A landscape with many valleys, sampled at points; each row gives a point and its height.
A ball rolls from a point to the lowest of its 4 nearest points, and stops where none of them is lower. Distance is the straight distance between rows; heights are no part of it.
(19) (h 365): [ 18  15 -16 -31  18  -2  -9  63 -32  35]
(278) (h 199): [-18   9   5 -36  26  12 -38  -7 -13  32]
(181) (h 593): [ -9  10 -14 -22 -39  21   7  24 -10  16]
(434) (h 555): [ 40 -27   5  49   6 -20  20 -26  11 -38]
(120) (h 490): [ 20  20 -27 -19 -11   1  18  67 -28  34]
(384) (h 97): [  0  12 -23 -24 -31  18   6  33 -17  27]
(617) (h 855): [-12   6   5  -7 -43  13   5   3   9  -5]
(574) (h 775): [  7  -6  16  21 -39  -3  16 -15  20 -36]
(259) (h 747): [ -6   5 -11  -6 -67  21  19  27  -2   3]
(391) (h 397): [ 15 -11  14  28  -8 -12  18 -23  21 -45]
(704) (h 370): [-16   6  10  -5 -20   3   2 -15  15 -10]
(333) (h 313): [  3 -19   9  31  24 -15  11 -35  17 -32]
(662) (h 639): [-19   6   2 -18 -22  14  -5  -7   3   4]
(2) (h 70): [-16  -5  10  13  26  -7   4 -37  24 -21]
(389) (h 346): [ -8  10  -7 -36   5  17 -19  15 -20  32]
(611) (h 475): [-16  11  -4 -32  -3  15 -19   6 -12  28]
(24) (h 402): [ 21 -29   6  45  18 -18  17 -33  12 -37]
(321) (h 121): [-28  11  10 -20  23   4 -27 -29   8  14]
(267) (h 93): [-13 -23   0  36  59 -15   6 -41  18 -21]
(491) (h 482): [ 27  26 -14 -16  18 -23   7  86 -30  27]
(350) (h 129): [ -5  -6  15  16  -3  -8   8 -28  21 -28]
(234) (h 200): [-19 -13   6  22  48 -11   0 -40  21 -17]
(30) (h 95): [-23   0  10   8  34  -9  -7 -41  20 -12]
(83) (h 535): [ 38 -45  -5  60  25 -21  15 -32  -2 -26]
(370) (h 612): [  8  15 -23 -27 -14  10   9  50 -25  33]
(223) (h 760): [ -8   3   0  -5 -63  16  13  13   4  -8]
(299) (h 629): [ 28 -63 -18  69  47  -9   1 -30 -11 -14]
(349) (h 559): [ 34 -15  14  39 -16 -14  20 -25  14 -44]
(462) (h 147): [-27  11  11 -26  25   7 -33 -22   0  20]
(12) (h 580): [ 31 -52 -11  64  39 -15   8 -30  -6 -23]
(200) (h 723): [-10   7 -11 -16 -52  22  13  23  -6  13]
(142) (h 504): [ 30 -25   8  44   8 -18  20 -29  14 -39]
(566) (h 295): [-30  10  16 -27  51   2 -49 -29  -4  28]
(484) (h 774): [ -3   1   8   3 -63  11  11   4  11 -18]
(498) (h 728): [-14  11  -7 -20 -35  19   0  11  -3  12]
(439) (h 358): [ 13 -32   1  46  34 -17  13 -34  11 -32]
(133) (h 260): [ -2   6  -3 -40  20  14 -32  20 -24  38]
(129) (h 122): [-12   8  -8 -25 -30  20  -2  12  -6  17]
(555) (h 178): [-23   8   6 -12  -7   8  -8 -21  10   1]
(519) (h 210): [-28   2   8  11  52 -12 -13 -43  19  -8]
(565) (h 438): [ 23  23 -22 -19   5  -5   9  70 -31  36]
(512) (h 314): [-19  11   3 -26  -1  14 -19  -8  -1  18]
(211) (h 183): [-31   9  13  -5  50  -4 -29 -41  14   9]
(326) (h 842): [ 17  -1  15  15 -79   7  18   6  15 -35]
(143) (h 640): [-16   9  -4 -25 -16  19 -14   4  -5  21]
(123) (h 493): [ 30  28 -22 -13   9 -21  15  84 -32  31]
(245) (h 478): [  6  12 -30 -18 -38  18  21  50 -18  27]
(551) (h 426): [  2  12 -15 -34   1  14 -12  34 -24  34]
(206) (h 265): [  7 -16  11  29   9 -15  16 -30  19 -34]
(506) (h 556): [ 29  33 -10  -7  15 -31  18  90 -31  24]
(77) (h 800): [ 26  -6  20  24 -52  -7  16 -10  21 -43]
(147) (h 42): [-16   3  13   5   1  -3   0 -29  20 -17]
(96) (h 98): [-27   6  10 -10  19   1 -17 -34  14   1]
(94) (h 428): [ 25  20 -19 -21  16 -11   2  76 -32  33]
(646) (h 333): [ -1 -24   6  33  35 -16   9 -38  19 -27]
(16) (h 761): [  6  -1  14  13 -61   5  16  -1  17 -33]
(332) (h 79): [-31   8   9  -5  31  -3 -18 -37  15   3]
(561) (h 320): [  9   8 -15 -37  14   9 -18  45 -31  40]
(741) (h 740): [  1  -1  14  10 -50   3  16 -10  17 -30]
(398) (h 778): [ 20  -7  18  20 -46  -4  17 -12  20 -39]
(368) (h 226): [-23   9  13 -33  40   5 -48 -18 -12  33]
(683) (h 389): [ 21  16 -21 -28  12  -1   0  66 -34  36]
(214) (h 671): [ -4   0  12   4 -37   3   7 -13  18 -25]
(593) (h 657): [ -2 -36  -5  46  58 -14   9 -37  11 -22]
(562) (h 567): [  2  13 -16 -29  -8  15  -4  36 -22  38]
(537) (h 160): [-27  11  12 -26  32   4 -37 -24  -1  22]

For each start below, name the point where the ball stops.
(30) -> (147)
(617) -> (332)
(259) -> (384)
(391) -> (147)
(133) -> (332)
(206) -> (147)
(83) -> (147)
(368) -> (332)
(223) -> (129)
(566) -> (332)

Write out the way that a ball takes from each point below.
(537) -> (321) (332)
(12) -> (439) (333) (206) (350) (147)
(398) -> (741) (214) (704) (147)
(389) -> (133) (278) (462) (321) (332)
(512) -> (555) (96) (332)
